The views of a scene show one set of named points, each view turned or mirrored, and shifted as a whole, with a little noise and some points left out.
In the rows, 128 means zero.

Scene 1
View 1
<271>: [115 117 125 116 115 154  91 130 124 150 151 131 107 155 113 134 134 128
 154 126 130 108 125 131 134 130 148 152 126 124 158 162 114 160 183]
<14>: [148 159 112 109  87 105 128 145 182 125  81 108  97 130 122 142 197 140
 159 132 108 103 175 107 184 165 127 109 193 102 171  54 142 170 203]
<173>: [117  82 152 151 106 167  63 161 105 109 160 165 114 140 107 120 129 129
 124 114 117 111 143 162 129  99 109 172 110 108 131 151  98 104 141]
<224>: [136 117 103 139 114 112  37 151 115 125 129 152  98 168 107  97 118 130
 130 108 104  92 167 170 122  97 109 142 112 104 125 117 113  99 159]
<12>: [132 125 141 134  98 185  93 120 134 112 138 150 102 124 127 138 157 127
 157 149 114 121 120 107 135 112 133 146 128 105 180 173 119 144 170]
<104>: [135  98 152 144 107 186  46 142 111  99 151 173 106 134 116 118 132 139
 139 132 103  98 124 146 119 102 106 161 108  94 140 174 110  93 138]
<267>: [121  96 129 134 111 137  68 158 113 126 148 147 109 154 102 118 132 130
 126 111 120 101 150 164 136 114 124 161 118 117 128 128 102 118 153]
<5>: [116  71 188 137 107 210  79 155 105 106 180 165 119 116 111 134 141 148
 135 124 122 106 112 148 129 123 115 182 118 106 137 180  95 110 135]
<64>: [ 99  98 157 111 109 162 136 146 130 149 165 117 120 133 101 156 157 130
 154 122 141 115 125 123 154 155 161 162 156 128 154 151 107 185 185]
<227>: [108  91 132 144 110 148  73 150 108 128 164 148 112 151 101 124 130 119
 130 115 123 118 139 156 131 103 128 167 108 118 138 150 100 127 156]
<28>: [156 134 141 137  88 176  77 131 149  87 112 155  98 112 134 130 166 139
 154 145  95 108 140 112 142 119 110 133 141  86 174 137 124 117 164]
<229>: [100  92 141 112 111 134 117 156 126 152 161 115 118 144  92 139 147 131
 145 109 138 102 141 148 152 152 148 164 149 125 136 124 108 170 183]
<67>: [107  97 132 127 123 156  77 142 106 145 168 139 107 160 105 124 120 129
 147 118 128 104 122 149 122 119 143 163 115 122 137 173 103 142 166]
<250>: [144 119 122 131  99  93  67 177 142 109 101 134 104 143 106 107 163 148
 123  98  95  76 195 169 161 135  90 131 165  85 118  36 123  99 164]
<151>: [111 112 106 132 120 130  66 140 104 144 154 141 100 175 105 118 115 116
 139 117 120 108 142 155 124 104 137 156 107 122 139 155 106 131 171]
<208>: [153 123 111 135 114 134   7 146 114 113 124 168  92 172 120  87 112 143
 139 108  87  71 155 172 109  94  94 141 105  88 123 132 117  74 144]
<114>: [115 114 160  99 102 171 130 139 146 140 147 117 115 126 113 151 165 145
 166 132 131  96 120 110 153 171 154 151 166 120 158 144 119 178 184]
<166>: [ 88  63 211  99 108 227 152 151 126 142 199 123 135 105 104 173 165 156
 162 130 152 102  81 113 148 178 165 189 157 130 150 195  97 192 168]
<42>: [ 96  83 147 117 119 149 102 159 110 152 176 126 119 155  92 134 132 135
 142 106 139  95 132 155 138 140 146 173 130 126 126 147  99 154 166]
View 2
<267>: [117  94 140 163 113 109 111 121 100 103 146 130  98 127 132 118 168  82
  89 132 127 122 151 143 141 163 122 120 115 132 125 168 142  98 126]
<14>: [167 208 145 100  84 141 132 104 122  84 127 106 158 217 155 105 101  73
 147 180  97 154 228 132  96 148 104 118  84 122 104 130 150  89 121]
<250>: [159 133 115 155  91  80  84 123 101  48 141 152 127 196 128 124 149  64
 123 181 143 159 201 170 146 149 107 114 111 126  91 175 168  77 109]
<114>: [126 147 179 120 114 155 144 101 129 147 135  94 116 157 143  91 160  86
 150 144 103 131 167 109 101 188 137 130  85 129 121 105 109 119 120]
<166>: [104 123 201 147 125 193 158  93 134 199 145  85  98 116 115  92 223 105
 163 120 107 119 136 103 109 212 174 150  74 141 121  69  69 132  96]
<5>: [ 89  94 154 181 130 104 106  88  99 146 146 107  90  92 112 118 205  95
 125 130 134 126  98 150 137 175 172 120 109 144 128 124 114 117 109]
<42>: [121  87 168 153 112 146 139 130 121 131 147 130  86 128 130 103 194  87
 102 119 121 112 160 116 134 193 122 138 103 135 122 146 113 111 121]
<64>: [126 133 178 137 110 173 155 113 124 153 142 105 112 140 128  98 177  97
 125 123 105 117 173 105 113 185 128 140  89 131 124 113 102 116 115]
<67>: [103  88 164 150 128 119 135 119 108 133 143 117  83 111 143 101 169  84
  87 115 115 107 134 119 127 182 124 127 108 135 140 161 125 116 138]
<229>: [135 117 166 143 104 157 144 127 122 123 143 128 105 150 130  98 181  82
 111 129 109 120 187 114 126 184 114 140  98 128 112 141 118 103 115]
<173>: [ 98 100 140 179 123 104 113  95  94 124 146 114  97  98 120 125 178  93
  99 124 126 118 114 150 139 157 147 115 117 136 133 154 130 110 122]
<208>: [105  78 123 156 129  29  75 109  87  66 141 139  83 136 160 118 140  57
  87 157 135 133 119 162 146 159 122  97 130 132 134 198 171  99 148]
<151>: [111  92 154 147 122 105 129 123 104 107 142 129  88 116 147 109 150  79
  66 113 112 103 144 122 135 166 108 123 119 131 140 183 142 107 145]
<271>: [114 115 172 125 118 130 141 113 113 133 136 108  99 131 159  97 150  85
  99 122 103 111 150 108 114 181 121 130 102 129 138 148 125 115 138]
<224>: [118  91 131 154 113  67 102 125  95  74 143 140  93 139 146 121 139  67
  75 142 129 123 146 153 143 156 107 112 126 132 127 197 166  96 142]
<12>: [ 97 149 158 132 129 112 135  77  98 140 129  79 120 112 148 117 133  89
 119 129  98 116 120 135  99 149 146 110  99 130 147 132 128 118 134]
<227>: [111  95 146 169 117 110 124 114 100 116 145 120  96 106 127 122 171  91
  80 115 119 107 140 138 137 162 124 123 117 130 130 171 133 107 130]
<28>: [111 161 132 137 122  86 109  71  94 112 130  85 134 137 146 124 122  82
 136 160 112 142 126 158 106 138 152  96 104 131 132 130 145 107 127]
View 3
<250>: [153 208 185 113 144 130  95 107 150 140 187  89 155  98 174 129 175 140
 174 128 199  76 132  80 152  63 120 138  43 142 111 107 104 204 112]
<28>: [ 82 159 182 152 148 106 113 160 115 123 160  77 148 102 161 145 133 139
 170 152 165  86 142 126 158 114 106  81  85 114 153 135 150 142 118]
<224>: [131 179 148 143 129 138 111  92 120 179 190  85 134  83 154 176 122 136
 173 154 182  78 122 124 161  93 141 167 100 118 130  89 121 188 117]
<166>: [103 117 102 126 137  79  54 172 143  80 153 180 157  61 139 146 129 100
 152 174 163 138 171 100 147 252 153  71 118 120  83 174 141  71 144]
<5>: [ 99 138 120 142 127  79  88 118 127 132 186 117 144  65 139 118 112 118
 175 164 151 103 134 146 181 163 140 126 135 129 109 130 142  84 110]
<12>: [ 87 131 163 151 151 121 107 163 107 125 153  98 144  95 152 174 111 125
 164 166 160 101 149 129 148 157 126  82 112 105 151 143 154 123 137]
<271>: [114 143 135 143 138 133  96 140 114 139 156 129 139  81 150 203 115 125
 156 167 175 108 152 107 138 169 142 116 108 105 127 126 134 153 144]
<173>: [114 144 141 139 132 116  98 101 117 155 185 104 138  78 146 136 114 115
 171 163 159  94 123 143 170 142 142 134 131 123 115 120 139 108 123]
<67>: [122 140 120 142 126 126  93 114 117 156 174 130 135  69 145 190 103 120
 160 173 171 106 142 121 154 171 152 142 126 110 113 115 133 141 137]
<227>: [128 148 140 131 134 134  98  95 114 159 181 110 134  87 146 159 112 112
 166 162 173  92 127 133 155 144 154 144 125 117 115 113 131 130 131]
<14>: [130 184 215 114 166 150  90 184 137  96 139 112 161 122 175 176 183 137
 159 132 207  92 164  52 110 115 110  63  19 119 138 142 119 213 153]
<267>: [132 162 144 129 132 133  92  98 123 158 183 110 141  83 153 159 126 124
 168 155 173  91 132 119 155 131 147 148 109 122 109 105 124 152 126]
<114>: [109 147 141 128 144 109  79 177 134  94 148 148 154  84 156 175 138 121
 155 162 180 117 168  80 135 188 134  78  80 115 113 152 133 147 144]
<104>: [ 92 151 136 157 130  94 112 117 112 156 185  84 141  73 143 143 105 133
 177 164 153  89 127 152 181 125 133 136 128 119 135 111 142 119 103]
<42>: [142 150 113 120 129 121  76 114 131 136 173 149 142  71 144 169 126 111
 159 164 183 110 144  98 145 182 160 139 107 120  90 124 121 137 137]
View 4
<67>: [116 177 128 184 131 141 142 170 144 107 128  80 160 118 124 135 122 175
 142 151 178 134 125 185 116 106 146 136 130 145 142 135 145 126 151]
<229>: [132 181 135 156  91 114 124 135 147 116 126  72 179 121 138 142 137 165
 167 133 166 143 108 160 120 104 104 123 162 140 146 148 163 109 159]
<166>: [163 252 121 156 106 162 119 174 197 130 118 107 194 128 171 181 167 186
 171  72 158 201 127 148 152 126 152 148 167 185 165 187 170 149 171]
<250>: [116 119 124 140  84 114  60  99  82 111 146  85 112 101 130 101 147  79
 151 171 173 103  88 157  78  89  71  92 112 109 142 130 186 109 144]
<227>: [109 158 111 176 131 147 146 155 127 110 133  86 147 111 140 123 132 165
 133 159 197 132 121 186 102 110 133 137 123 130 146 137 151 117 157]
<267>: [108 153 112 170 121 134 120 145 120 109 137  81 146 111 134 117 133 148
 139 162 188 128 117 182  93 101 126 125 119 125 144 132 157 116 152]
<5>: [129 197  92 180 142 190  95 178 147 118 131 118 140 119 156 144 169 146
 127 122 183 173 134 182 104 113 174 138  99 162 161 150 173 162 168]
<64>: [144 205 145 144  95 123 134 150 164 130 118  86 181 113 152 153 145 172
 167 109 164 155 111 148 142 120 114 138 165 153 149 167 151 115 154]
<104>: [113 163 103 183 156 174 112 170 123 115 143 115 116 103 132 120 144 137
 114 151 189 131 130 190  96 119 166 140  79 145 146 137 154 146 151]
<42>: [123 189 121 174 106 131 128 156 146 106 127  70 179 126 135 146 139 174
 157 138 173 152 118 180 114  95 129 120 155 146 149 144 161 123 160]
<151>: [102 155 132 182 132 129 147 160 131 108 132  78 146 105 115 121 111 167
 136 169 182 111 121 187 107 104 135 131 122 129 135 126 142 115 147]
<173>: [114 168  95 173 144 169 132 161 126 115 135 100 140 109 152 122 146 157
 120 151 197 145 126 187  98 116 151 145 106 137 155 145 158 131 160]
<208>: [ 88 126 122 191 146 149  92 156  95  99 152  95  99  99  96 101 119 108
 120 189 179  91 120 200  76  92 148 112  68 123 136 104 154 139 140]
<14>: [145 161 191  89  65  84  82  98 127 151 130 113 123  75 124 119 132  90
 180 117 138  95  74 108 134 121  43 122 140 129 130 169 152  88 117]
<224>: [ 93 124 126 178 130 129 115 146 100 100 145  83 120 102 109 103 116 128
 126 188 182  97 113 189  82  99 124 115  97 118 135 113 152 117 145]
<271>: [122 184 153 164 120 124 139 162 155 122 128  92 153 106 117 136 118 165
 153 132 162 125 117 167 131 114 131 137 137 150 134 148 134 120 141]
<28>: [132 167 146 127 135 160  97 146 126 142 138 141  98  74 137 113 147 107
 125 123 170 113 109 148 117 138 122 148  86 138 136 160 145 128 129]
<12>: [134 184 147 141 142 153 135 165 150 139 123 128 125  87 139 127 136 151
 133 115 171 125 120 154 137 139 138 162 100 150 141 166 130 126 134]
View 5
<227>: [177 148 134 169 113 134 147 159  99 129 121 164 109 129 150 148 130 122
 117 132 136 133 139 105 127 137 112 102  96 100 145 120 147 110 173]
<28>: [140 125 129 107 100 152 158 124  63 135 146 154 130 117 119 144 116 153
 151 159 123 122 125 109 132 163 153 104 140 159 115 114  96 131 169]
<173>: [171 150 124 168 121 143 145 163  93 129 120 165 102 139 129 140 131 126
 126 139 113 129 122  82 120 141 114  98 110 108 146 113 131  96 175]
<104>: [167 149 117 158 126 162 174 165  93 128 132 174 112 143  99 137 142 118
 132 146 107 124 114  86 120 148 125 111 118 120 150 120 113 106 187]
<271>: [173 127 141 171  93 144 140 105 106 137 139 173 107 117 152 150 132 146
 128 132 160 152 124 107 141 133 142 112  99 131 131 131 167 134 159]
<114>: [173 119 141 153  91 133 120  78  92 123 141 142  85 120 155 150 126 189
 152 133 150 185 118  84 142 135 159 104 109 170 103 118 173 147 137]
<12>: [156 128 136 153  86 158 137  98  84 144 129 171 108 116 132 146 118 146
 142 154 142 124 109  89 146 164 163  94 134 143 131 119 122 119 167]
<208>: [163 150 121 113 137 156 222 196  89 114 166 165 157 138  99 139 151  99
 123 143 113 135 157 145 108 140  91 145  98 112 139 137 117 146 192]
<267>: [176 146 134 152 117 130 157 164  96 123 134 154 121 128 150 144 134 128
 122 130 131 147 146 118 120 130 102 111  92 111 134 125 150 126 167]
<166>: [194 129 122 216 104 141  87  75 108 119 106 142  26 143 143 148 135 207
 154 130 127 203  77  13 136 124 170  78 102 165 118 101 191 106 138]
<224>: [171 147 135 130 115 139 189 178  92 120 149 166 152 123 138 146 139 103
 115 136 138 132 164 147 118 136  95 131  95  99 140 137 138 143 179]
<42>: [192 141 135 187 111 126 130 133 110 116 128 152  85 134 161 146 137 153
 125 120 142 180 134  89 131 116 115 108  82 117 130 125 186 128 150]
<5>: [180 156 115 181 131 152 144 157  96 122 118 157  77 155 107 140 137 145
 138 140  96 145 104  50 117 137 131  95 112 125 144 109 135  91 176]
<64>: [181 121 140 177  90 118  99  94  97 125 123 143  79 119 175 153 124 182
 136 129 153 179 123  81 139 130 146  91  98 146 112 116 183 125 138]
<229>: [187 129 143 165  98 115 120 120  98 115 135 139  93 121 178 152 128 168
 130 122 152 183 142 106 133 120 120 105  87 134 113 124 187 133 142]
<151>: [179 141 143 172 103 139 158 144 109 131 135 178 125 122 154 148 136 114
 112 133 157 137 140 126 133 134 111 119  92  96 144 139 159 127 170]
<250>: [154 131 132  64 124 104 174 188  60  99 168 108 153 120 149 146 131 147
 137 132 110 165 188 162 105 127  81 126  99 139  95 122 129 162 153]

Which points are out of place in each view (at most two, in the order of its rows)? Write none if all are in place.
view 1 => <173>
view 2 => none
view 3 => none
view 4 => <5>
view 5 => <208>

Scene 2
View 1
<100>: [159 145 154 110 143 143  87  99 140  69  80 133 134 111 149 117 107 137
  83 154 164 102 101 114  90 167 177  73  93 150 148 140 102  85  72]
<108>: [144 126 126 116 161 134 115 111 110 109  66 111 125 117 142 136 161 166
 134 166 126 107 112 102 134 154 130  91 130 106 117 147 144 118 114]
<218>: [163 128  92 143 151 110 149 102 160 145  96 124 129 147 122 153 190 155
 177 121  99  97 125 104 135 145 133 118 136 113 122 149 171 116 134]
<41>: [138 123 124  72 137 140 117 104 130 135 102  81 128 130 118 115 139 176
 114 111 122 128 124 111 160 166 120  82  98  90 126 130 174 117 118]
<47>: [163 157 117 130 133 137 142 110 172 115  97 105 132 148 132 108 126 110
 160  83 163  92 118 107 118 137 151  90 104 114 157 130 182  99  99]
<157>: [151 138 127  57  99 162 136 116 150 159 128  38 149 130 111  77  90 147
 104  36 154 133 148 119 173 178  98  65  42  70 157 107 219 139 107]
<96>: [172 125 127 169 163 129 129 119 119 150  67 119 153 114 142 181 179 163
 142 158  84  98 138  91 141 166 105  98  96 110 125 157 144 162 115]
<211>: [179 132 134 151 150 133 118 107 135 127  85 126 159 113 137 163 152 155
 114 136 104 101 130 105 122 172 131  93  78 128 134 150 129 143  98]
<240>: [144 119 111 121 183 116 104  85 125  85  72 151  94 143 135 147 188 173
 149 197 115 103  90 106 109 140 169 111 176 143 106 155 119  70 129]
<221>: [160 114 115  86 116 135 113  88 154 145 134  97 149 135  97 128 143 189
  86  99  99 134 136 121 146 190 119  85  73 119 132 137 154 121 115]
<237>: [153 127 122 106 145 129 111  93 146 106  99 122 129 138 128 126 144 162
 117 141 129 115 107 112 113 159 155  90 106 132 137 145 135  90 109]
<136>: [161 102 102 151 176  98 118  83 133 120  88 167 118 140 121 190 220 202
 145 193  63 106 109 104 115 159 149 119 157 152  97 164 106 110 133]
<77>: [117 124 142  47 158 146  84  89 108  65  75 102 100 129 145  92 118 174
  86 175 165 125  87 116 117 157 163  66 138 125 125 133 129  59 104]
<248>: [166 141 165 142 156 152  90 117 111  90  58 120 161  91 167 148 119 144
  85 167 137  98 113  97 110 178 142  62  70 134 146 154 104 133  71]
<163>: [131 129 119  91 168 132 116  96 128  90  73 115 101 143 135 115 154 155
 154 156 145 109  91 108 123 136 157  94 157 117 121 141 154  72 124]
<190>: [177 123 125 122 127 134 126 102 152 143 116 107 160 129 118 142 147 165
 100 103 100 120 139 114 132 184 126  88  68 125 138 139 148 138 105]
View 2
<190>: [145 177 126  95 168 148 132 140 158 137  72 139 116 122 152 131 110 119
 113 135 131 141 175  89  94 159 134 120 131 143 130 131 129 153 136]
<221>: [155 196 113  93 165 161 154 118 161 142  80 149 108 121 139 145  95 118
 132 135 137 133 187  87  77 153 124 125 155 145 125 125 110 162 143]
<163>: [109 186 127 161 154 138 127 134 106 161 114 156 120 173 134 176 136 134
 120 102 163 109 124 115 114 154 134 123 114 107 145  92 104  94 112]
<211>: [123 153 145 106 170 121 118 160 145 150  83 132 120 121 155 121 109 118
  94 118 128 150 159  89 117 144 160 117 100 119 132 126 140 140 129]
<240>: [121 177 130 182 174 113 110 150 100 192 117 156 101 156 137 182 124 137
 127 104 131 126 102  75 151  97 162 158  84  71 139  67  75 113 119]
<157>: [142 207 101  75 135 203 167 110 170  95  72 154 135 162 146 146 136 124
 120 143 182  97 202 144  38 234  84  82 189 189 137 146 144 121 121]
<100>: [ 79 166 178 171 199  90  86 130 105 184 112 124 116 187 116 153 102 144
 101  80 167 168 159 116 101 187 145 149 100 119 158  89 165 126 123]
<248>: [ 70 142 177 125 185  92 112 148 118 170 111 117 121 145 135 112  95 131
  82  87 158 169 180 117 105 168 155 120 102 125 136 122 160 135 127]
<108>: [109 158 128 137 157 132 136 148 111 161 114 145 121 137 144 150 119 126
 107 102 151 119 134 104 121 125 155 123 105 100 131 106 100 105 116]
<237>: [132 184 129 136 166 145 123 135 134 155  97 147 114 158 141 160 123 130
 117 121 149 132 154 100  99 159 135 128 123 123 144 106 122 124 125]
<47>: [141 192 125 140 163 153  84 152 148 129  70 153 132 198 148 169 163 138
 108 142 155 117 132 105 104 200 118 113 125 134 163 114 160 107 119]
<77>: [ 89 191 145 175 174 127 149  99  89 190 140 153 106 178 100 180  91 143
 131  72 186 127 158 127  92 157 131 149 133 117 145  68  89 118 114]
View 3
<221>: [ 95 118 109 133 137 138 107 143 103 151 131  79 105  96 140 117 142 117
 124 140 135  86 111 145  62  93 119 195 113  91 166 162 122 150 148]
<240>: [187 163  39 115 134 103 170 179 156 138 145 101 105 172 126 144 121 118
 107 141 135 120  86 190 114 171 124  80 106 101 144 181  76 144  90]
<218>: [154 123  72 153 132 101 123 106 130 159 146  88 129 127 123 134 118 140
 115 114 165  96  56 147 135 142 121 131 126 101 117 176 119 169  91]
<136>: [186 170  48 119 160  75 163 186 161 117 131  99 115 143 123 152 111 133
 120 138 162  82  64 187 154 127 131 113 136 114 171 188 105 162  77]
<163>: [144 126  83 130 117 141 146 137 136 172 146 105 111 153 115 135 144 115
 109 124 112 141  91 151  78 189 117 108  91  96 125 164  72 138 120]
<190>: [ 92 113 105 146 131 135  95 120 108 148 135  79 101 110 130 117 130 112
 126 147 160  68 118 141  90 106 107 182 120  90 170 154 121 146 148]
<157>: [ 46  69 156 153 108 190  72  72  78 199 138  89 113  76 133 103 166 117
 118 113 110 120 105  92  25 135 107 215  97  82 116 141 111 142 179]
<41>: [102 111 114 129 124 151 125 140 114 171 132  97 116 103 134 125 156 122
 115 118 108 123  89 136  58 137 121 168 103  97 139 159 101 147 142]
<237>: [130 125  78 136 123 135 126 137 127 149 140  94  98 152 127 127 129 108
 120 148 139  99 118 159  89 154 112 130 103  88 158 163  87 139 128]
<77>: [133 145  83  94 112 169 166 200 144 160 140 108  91 155 128 133 166  97
 112 143  68 160 129 167  15 192 125 110  63  88 152 161  43 120 152]
<211>: [117 125  96 146 155 126 117 127 145 149 112 103 126 146 101 134 132 118
 137 139 157  73  95 137 137 155 105 161 132  99 192 150 101 138 135]
<96>: [132 130 103 144 172 113 133 134 154 150 104 111 149 125  92 145 137 136
 137 117 151  89  50 134 161 153 114 170 141 112 180 153 108 148 116]
<108>: [144 138  87 126 140 131 147 152 153 156 124 108 124 149 109 145 149 121
 121 126 123 119  76 149 106 175 118 133 107 103 156 156  84 142 120]
<248>: [109 132 103 139 155 151 127 146 165 149 103 119 120 184  84 134 148  95
 151 161 132  90 129 136 121 191  96 152 115  99 222 134  63 112 162]
View 4
<218>: [135 135  82  70 161 118 156 168 100 138 114 132 124 166 133 184 158 131
 128 154  91 147 113 125 155 113 108 118 109 106 161 114 116 120 140]
<77>: [114 175 142  73 118 136 149 168 112  77 178 112 146 151 143  72  72 167
 117 146 138 151 107 128 250 129  82  59 163  37 143 161 153 183 159]
<221>: [ 96 174 123  65 163 131 186 171 108 166 210 146 116 136 169 143 126 145
 120 125 112 119 129 158 144 149  87 115 155  91 173 138 153 182 103]
<100>: [143 166 169 107 164 139 144 154 117  76 159 113 121 112 135  83 103 152
 118 126 153 122  89 159 213  89 130  58 153  82 153 180 163 187 149]
<240>: [134 147 114  57 151 111 149 175  89  83 120 119 152 163 136 120 113 160
 122 153  99 140 105 102 244 121 112  65 129  49 138 132  94 140 178]
<163>: [123 151 108  83 113 132 142 164 112  91 139 118 140 168 127 123 105 144
 119 161 117 172 103 123 211 115  83  84 136  76 151 144 147 150 153]
<157>: [ 96 176 109  99  94 157 155 157 141 167 226 147 106 151 151 146 104 111
 104 150 151 186 121 180  98 138  31 154 175 121 189 153 239 201  62]
<108>: [106 143 119  81 136 118 169 143 122 102 136 111 136 150 116 125 127 156
 123 139 110 148 108 135 200 132  99  93 136  90 131 129 130 126 146]
<41>: [ 91 163 110  74 119 138 169 159 120 139 183 128 132 160 147 134 114 143
 120 142 115 157 121 143 167 149  58 118 154  87 160 136 164 165 111]
<190>: [107 158 127  81 170 132 176 154 113 151 180 136 109 131 143 144 145 141
 120 117 116 123 116 167 136 132 105 118 144 113 163 137 155 164 103]
<47>: [158 150 107 108 138 147 122 170 111 115 142 140 112 152 134 156 126 110
 117 168 141 177  94 151 147  80  97 111 130 116 181 163 185 165 123]
<136>: [114 137 107  45 200  97 182 169  84 117 109 121 137 148 135 151 165 177
 136 123  69 101 122 108 211 135 149  78 109  69 134 110  56 111 168]
<96>: [ 87 133 112  88 167 114 187 119 133 129 124 111 119 132  99 151 171 157
 122 117  99 124 110 155 155 139 122 115 124 127 128 111 123 105 129]
View 5
<221>: [133 136 177 105 121 129 145 185 117 175 153 140 135 144 138 111 113 110
 122 157  88 123 104 123 143 143 148 106  84  82  83 143  90 191 151]
<108>: [106 156 143 132 113 144 131 122 114 147 110 131 135 112 136 142 122 113
 155 140 107  97 101 113 137 182  95 148 103 149 100 128 109 132 138]
<41>: [129 126 166 132 126 123 139 169 113 162 138 133 156 140  99 134 132 107
 135 166 100 103 104 133 123 167 118 151  91 105  67 129  92 166 143]
<248>: [102 193 164 115 113 130 120 102 152 152 114 152 105 123 140 147 103 136
 140 128  82 131 110  65 174 162 133 111 105 138 168 135 132 170 142]
<77>: [ 66 165 151 140 149 119 129  90 128 172 132 101 138 109  60 189 121  89
 152 148  91 163 118  89 140 186 113 173  97 153  72 122  97 156 153]
<237>: [ 88 148 150 122 129 136 122 131 106 162 119 117 133 124 140 141 119 105
 151 151 104 137  97 119 159 155 139 127  86 133  85 134  90 150 148]
<240>: [ 62 157 116 123 119 169 119  87  86 169  80  97 132  90 158 158 111  87
 179 123 127 126  80 111 151 185  89 151 104 182  67 128  76  99 139]
<163>: [ 82 139 144 161 134 129 115 109 105 147 110 113 144 124 111 160 130 106
 161 155 108 114  99 131 138 179 111 173  94 154  83 122 112 127 141]
<190>: [132 139 170 109 114 136 130 172 110 166 134 145 131 146 159 105 116 117
 132 157  97 108  95 124 155 143 140 100  89  94  97 147  94 177 144]
<211>: [118 162 162 111 103 145 128 147 120 153 111 145 119 131 184 113 109 127
 145 133  98  97  92 106 162 152 126 100  98 121 128 141 106 153 140]
<100>: [ 61 180 164 137 140 119 109  84 135 159 116 119 113 130 125 168 112 113
 147 144  84 178 108  84 191 155 158 126  87 141 124 140 123 159 155]
<157>: [156  98 209 163 141  84 131 216 128 139 177 158 159 186  77 118 148 133
 108 208  80 100 122 158 118 139 176 143  72  50  81 127 128 210 157]
<47>: [ 87 120 163 181 137 109  97 142  97 122 111 131 141 162 156 129 137 127
 150 180 110 122  91 165 165 141 171 143  75 117 101 137 129 132 142]
<218>: [104 118 132 144  98 160 115 160  66 132  88 125 149 125 198 109 125 111
 170 153 137  60  65 173 136 166 106 139  93 137  71 133  91  93 120]
<96>: [144 156 153 105  84 156 135 155 114 141 104 157 128 119 197 104 111 129
 151 129 108  57  89 114 137 170  91 110 108 133 134 132 110 133 125]
<136>: [ 91 167 115  81  88 191 138 123  77 179  76 112 121  82 205 121  95  84
 179 107 135  98  71 110 151 176  72 119 106 169  77 137  49 107 125]

Which points are out of place in each view (at most two, in the order of its rows)? Write none if all are in place.
view 1 => <163>
view 2 => <100>, <237>
view 3 => <190>, <77>
view 4 => <240>
view 5 => <221>, <218>
